A landscape with many valleys, sampled at points; each row gives a point and its height.
A ball rolls from a point to the lowest of its 4 nearest points, and stops where none of them is lower. Distance is the straight distance between rows; heights are no part of it.
z796 (h 503): [-34  35 -23 -13  30 -24   9   0  10   5   7 -13 -39 -12   0  16 -11  30
   1  -8  10]
z3 (h 128): [  2  -5  -3  -7  15  -1  39 -24 -18   0   9   1  -6 -15 -17  26  -5  -2
  18  -9  -6]
z591 (h 122): [  8 -16 -22  14  13  14  21 -20  -6  -5   2 -11 -13  -5 -15  16   4   4
   6 -10   3]
z434 (h 359): [ 21  26  17   6 -24  15 -42  32   6   9 -24  27   6  -8  24  -5 -17 -32
  -5   6  -1]
z765 (h 514): [ 22  -3  -4  -5 -13  -6  24  12 -23 -13 -37  14  17  25   8  -5   2  -3
   9  14 -13]
z522 (h 743): [-25   1 -12  -2  26   3   9 -13  18  28  38 -35 -20  -4 -14  -7   0  13
 -15  -3   6]
z679 (h 228): [ -5  -8  -9  -3  36  -1  36 -19  -6   6  20   2 -19  -6 -29  41  -4   8
  17 -21 -19]
z459 (h 446): [ -4 -10 -13   9 -13   0  -5   3 -10   8 -13 -17  -8 -37  -6   3 -14 -22
   5 -11  11]
z323 (h 548): [ 14  -8  17   9 -32  17 -27  17 -10   4 -40   9   7  31   5 -20   2 -16
  -7  14   4]
z782 (h 349): [  7   4  17  13 -30   1 -51  29  17   8 -19  12  -5  -3  14  -6  -9 -24
   0   5  12]
z222 (h 320): [ 10  14 -15   0  30  -3  19 -22  13 -10  10  11  -7 -15 -10  51  -2  21
  23 -10  -5]
z392 (h 525): [ 16 -26  11 -19  -2  -4  37 -20 -17  -1   9   4  33  33 -17 -10  -5  -8
  -5  -9 -15]
z378 (h 520): [-14   0   7  -7   5  -6   4 -12   5   1  26  -3   5 -10  -4   3   5  18
 -12  -3   1]
z317 (h 617): [-29  10 -38  10  -1  -7  -3  -6  17   6  14 -19 -41 -17  -5   9  -9  13
  -2 -11  20]
z412 (h 376): [-32  23  16 -19  14 -17   3   5   3  13  16   6   6  -8 -15 -20 -30 -12
 -13   2  -5]
z812 (h 497): [-15  35   8  -4  -4  -3  -1  23  -2  30  -9  -4  -5 -33   8  -7 -39 -30
 -13 -11   9]
z362 (h 390): [  8 -16  -1   4   0   8  18 -25  -4  -5  13  -1  11   4  -1  -1   9  22
 -11  -3  -4]
z621 (h 473): [ -1  -6  -1   7  35  -3  24 -27  19   6  37  -4  11  -2  -6  20   7  29
   2 -17  -8]
z297 (h 96): [-35  24   4 -15   1 -20 -10  14  10  -1   6  -5 -15 -25   7 -12 -31 -15
 -17  -2   6]
z380 (h 489): [-16  35 -12  -7   6  -3  10  12 -13  31 -15   4 -14 -39  -2  13 -30 -19
  -2 -11   7]
z17 (h 524): [-10 -10  13  -9  16 -11   6 -12  12 -12  27  13  26  -8  -6  -2   2  14
   2  -3 -12]
z21 (h 208): [ 11 -17  -9  14 -11  16  -6  -1   6 -14 -18  -7   7  40  13 -19  36  23
  -1  22  -7]
z730 (h 531): [ -7  -3   9   8  -8   4   4   2 -13  17   1  -3  -6 -22  -6 -23 -15 -29
 -12 -13   3]
z384 (h 393): [  2  -2 -18  11  27  20  18 -24  14  17  24 -22 -27  -7 -13  27  12  26
  12 -12  -1]
z696 (h 168): [ -1 -27 -15  13 -12   8 -10 -13   8  -5  13 -19  -7   5   9  -9  16  10
   0   2   7]
z602 (h 126): [ 16 -22 -10  14  46  33  35 -29  23  19  33 -19   0  20 -10  30   1  30
   0  -8 -15]
z172 (h 325): [ 15  -7   3   0  -9  -9 -17  11   2 -34 -20  18  19  13  12   3  26  14
  18  19  -6]
z917 (h 395): [  9   1   1  -4  23   6  18 -19  18 -10  18  -1   3  -6  -1  27  21  17
   7  -7  -4]
z722 (h 328): [ 18 -22 -14   8   5  17  13  -1   6 -17  -4  -9   8  49  22  -6  40  39
   5  19 -16]
z697 (h 458): [  6 -17  18 -12  -7   9   5  13 -16 -17 -18   5  21  47   2 -10  26  32
   6  15 -14]
z654 (h 366): [-21  14  -7 -27  28 -14  15  -2 -10   6  15   7  -2 -28 -21  22 -21   7
   4 -11 -13]
z588 (h 469): [  8  -7  34 -14   3  -5   5   5 -11 -11 -12  21  19  31  -2 -17  11  -6
  -4   8 -12]
z481 (h 477): [  7 -18   4  -2 -11   8  23  -8 -22 -11 -13  -1  17  19  -5  -7   7   8
   0   2 -10]
z665 (h 445): [  4 -20   6   7  13  10  10 -16   8 -22  15  -3  21  21  18   6  30  26
   6   5  -7]
z9 (h 490): [  7  -4  11  -2 -26   4 -51   1  18 -14  -3  14  -4  17  16   0  11   2
  -4  10   9]
z808 (h 647): [-30  -2 -17  -8  21   1   1 -12   1  32  25 -37 -26  -7  -7 -13  -5  11
  -6 -13  19]
z499 (h 16): [ 17 -11 -19  18 -18   6 -12  -6   3 -17 -16  -4   4  17  12   1  26  14
   9  12  -1]
z670 (h 460): [ 26  19  18  -5 -17  -6 -17  20 -11 -10 -27  29  20  -7  16  10  -3 -25
   1   9  -6]
z447 (h 298): [  7   0  -3   8 -15  -7  -5  -2   4 -21   1   2   9 -14   1  11  16  -2
   7   6   1]
z476 (h 388): [-34  11   7   4  -6 -12 -30  19  16  16   0  -6 -12 -22   5 -20 -17 -22
  -8  -1   8]
z711 (h 253): [  6  -6  12  10 -17   6 -24   0  11 -24   2   0   5  27  20  -7  36  25
   1  21  -2]
z168 (h 379): [  3 -15  24  -2  -7   4 -13   5   2 -25  -5  13  15  29  11  -6  24  14
  13  16 -15]
z213 (h 510): [  7   2  15 -18 -20   5 -10  26 -10 -16 -40   4  10  49   2 -16  16  17
   1  12 -10]
z754 (h 336): [-20  23  -7  -6  -7 -15  -7   8   9  11  10  -9 -22 -24  -8 -16 -23 -17
   0  -6  14]
z186 (h 451): [  1  14 -15   4 -11 -17  -8  -1   0  -7   2   0 -15 -26   4  11  -1 -16
   0  -4   8]
z191 (h 406): [  1 -10  21   1 -26   8 -52  17  13  -4  -6  12  -5  21  13  -7   9  -3
 -13  11  15]
z822 (h 263): [ 20  -1   0  -3   6  -9  16  -8 -18 -16  -9  17   9 -13   6  24   6  -7
  15  -2 -11]
z109 (h 472): [  5 -29  -3  10   4  20   3 -18  12  -8  25  -7  11  20   9 -14  31  20
 -11  -1  -5]
z650 (h 528): [  0  -2  26 -11   9  -5  24 -11 -16  10  11   7  19   6 -17 -13 -10 -19
 -14 -13  -6]
z143 (h 173): [  0  12  37   4 -22   8 -42  27  16  12 -16  23   8  14  15 -12 -10 -16
 -13  10   0]
z691 (h 414): [ 23 -14 -18  20   4  20  19  -5  13 -15 -11 -16   2  27  15  11  29  30
  18   8  -6]
z932 (h 580): [-18  -9  -3   9 -12   6 -19   2   1  19  13 -22  -6  -9  -2 -24   0 -16
 -12   1  13]
z340 (h 431): [ -9  17   0 -21  19  -1  25   1 -22  17   0   2  13 -25 -11  -1 -34 -21
 -13 -21  -2]
z747 (h 521): [ 14 -19  14  -4 -20  14  -3  11 -16  -2 -15  -2  11  51   1 -29   5   6
   1  15  -5]
z424 (h 517): [ 12 -29  10  -4  -3  -1  24  -5 -18 -12  -1  -8  20  36  -1 -22  20  14
   0  12 -24]
z26 (h 537): [ 13  31 -13   9 -26 -12 -31  23   6   6 -10  -1 -11 -34  13   1 -31 -41
 -11  -4  22]
z285 (h 522): [ 36  20  -2  -7  -7 -13  -2  22 -28 -19 -38  34  31  -4  24  16  -7 -25
  19  -3 -16]
z835 (h 448): [  3   1  16 -19  10  -5  12  -1 -22   7  -9  24  29  -9  -4  11 -14 -31
  14  -6  -1]
z313 (h 471): [  3 -20  10   2  27  -1  28 -20  -5  10  30  -9  13   8 -11  -3   8  13
  -9  -9  -9]
z255 (h 327): [  8 -28   6   2 -14   6 -25   3   0  -5  -8   3   0  42  13 -21  34  22
   0  18  -3]
z433 (h 409): [ -7  24 -30  -4  23 -17  10 -13   2  -9  13  -5 -24 -26  -9  27  -3  14
   1 -11   1]
z336 (h 466): [  1 -10  -6  19 -17  -4 -26   1   5  -7 -10  -5 -10  -8   4  -3   2 -13
   2   6  15]
z596 (h 412): [ 20  10  -1   8 -18   5  -6  12 -18   0 -27   9  12 -19   6   5  -2 -28
   6   3   4]
z598 (h 267): [ -8  -7  -8 -14  22   4  32  -3 -10  11  21  -8 -20  -4 -36   9  -9  10
   1 -16   3]
z809 (h 570): [  3 -21  16  -2  -9   8   9 -13 -11   8   4 -10  16  13 -15 -29  -9 -15
 -17  -8   3]
z91 (h 443): [-22  20  13 -16  12 -11  14  14  -8  30   1  -3  -3 -17 -21 -19 -34 -16
 -10  -6   0]
z244 (h 177): [ 20  -4   2  14 -21  -1   0   1 -12 -25 -15   2   9   1  -1  -5  18   2
   5   4   1]
z136 (h 573): [  4  -1 -27  23  -1  -4  -6 -13  15 -21   2 -12 -20 -23   1  22  18  -4
   6   4   7]
z462 (h 408): [  4   4  29   2 -19   3 -21   4   1  -6  -2  15  14   5   0  -9   4  -7
  -9   3  -4]
z345 (h 628): [-11 -15  15  -2 -10  -1  -5  -1   3  19  19 -11  -1   1  -3 -35  -5  -8
 -20  -1   5]
z111 (h 250): [ 16  -9 -16  13  44  37  38 -16  13  13  22 -16 -17  17 -22  49   4  25
  20 -16 -12]
z159 (h 594): [-48  29 -25 -10  23 -15  13  -1  20   9   9   0 -34   1  -3   0 -17  31
 -10  -5  12]
z784 (h 578): [-18 -10  -3   1 -20  -9 -57  11  30  -1  11  -7 -13   5  13 -14   8  -3
  -1  22  30]
z328 (h 523): [ -7  12 -26  10 -19 -24 -27  15  17  -6   4  -1 -12 -27  -2   2 -21 -30
  -9   4  24]
z572 (h 519): [-14  50 -21 -27  23 -21   8  17 -20  26 -14   7  -7 -38  -6  23 -48  -9
  11  -9  -3]
z583 (h 488): [ -9  14  22  -9   2  -2  -4  11  -7   2   6  17  10 -23   3 -14 -21 -25
  -1  -4  -6]
z755 (h 544): [-21  42 -26 -31  32 -23  15   6 -11  12  -5   3 -41 -15 -13  19 -33   4
   4  -6   3]
z739 (h 348): [ 11   0  -1   6  -5  -2  12  -2 -18  -3 -11   7   7 -22  -8   5 -10 -23
   3 -10  -4]
z422 (h 495): [-10 -25   9   6 -17  10 -29  -3   6  10   2 -13   1  14  15 -28  20  12
  -8  16  13]
z53 (h 499): [ 11   0  31  -2 -19  11 -10  14  -8  18 -17  13  21  12   8 -15  -7 -20
  -2   5   4]
z216 (h 211): [ 25   0  -8  15  -8  -9   6  -5  -5 -40 -11  11  10   8  14   7  23  14
  17  19 -12]
z608 (h 274): [ 14 -11  -1   9   4   6  22 -13  -4 -21  -1   0   4  -3   2  13  20  13
  11  -3   1]
z904 (h 413): [-12 -15 -25   9  -2   4   5 -14  11   8   6 -24 -30 -24 -13  -1   1   4
   3  -9  18]
z335 (h 454): [ -1  18   4  13 -20   1 -26  32  13  24 -21   7  -2 -30  10  -9 -26 -38
 -12   1   7]

Call two points neighbours if one is among the 4 nearest of the other. Go from one point of each pair to the other, from neighbour to neighbour, staying as low as possible. Name the highest point that can't be avoided.
z591, z297 => z91
z143, z297 => z335
z602, z591 => z111

For each start below, name the point where the ball stops.
z26 => z499
z317 => z591
z424 => z499
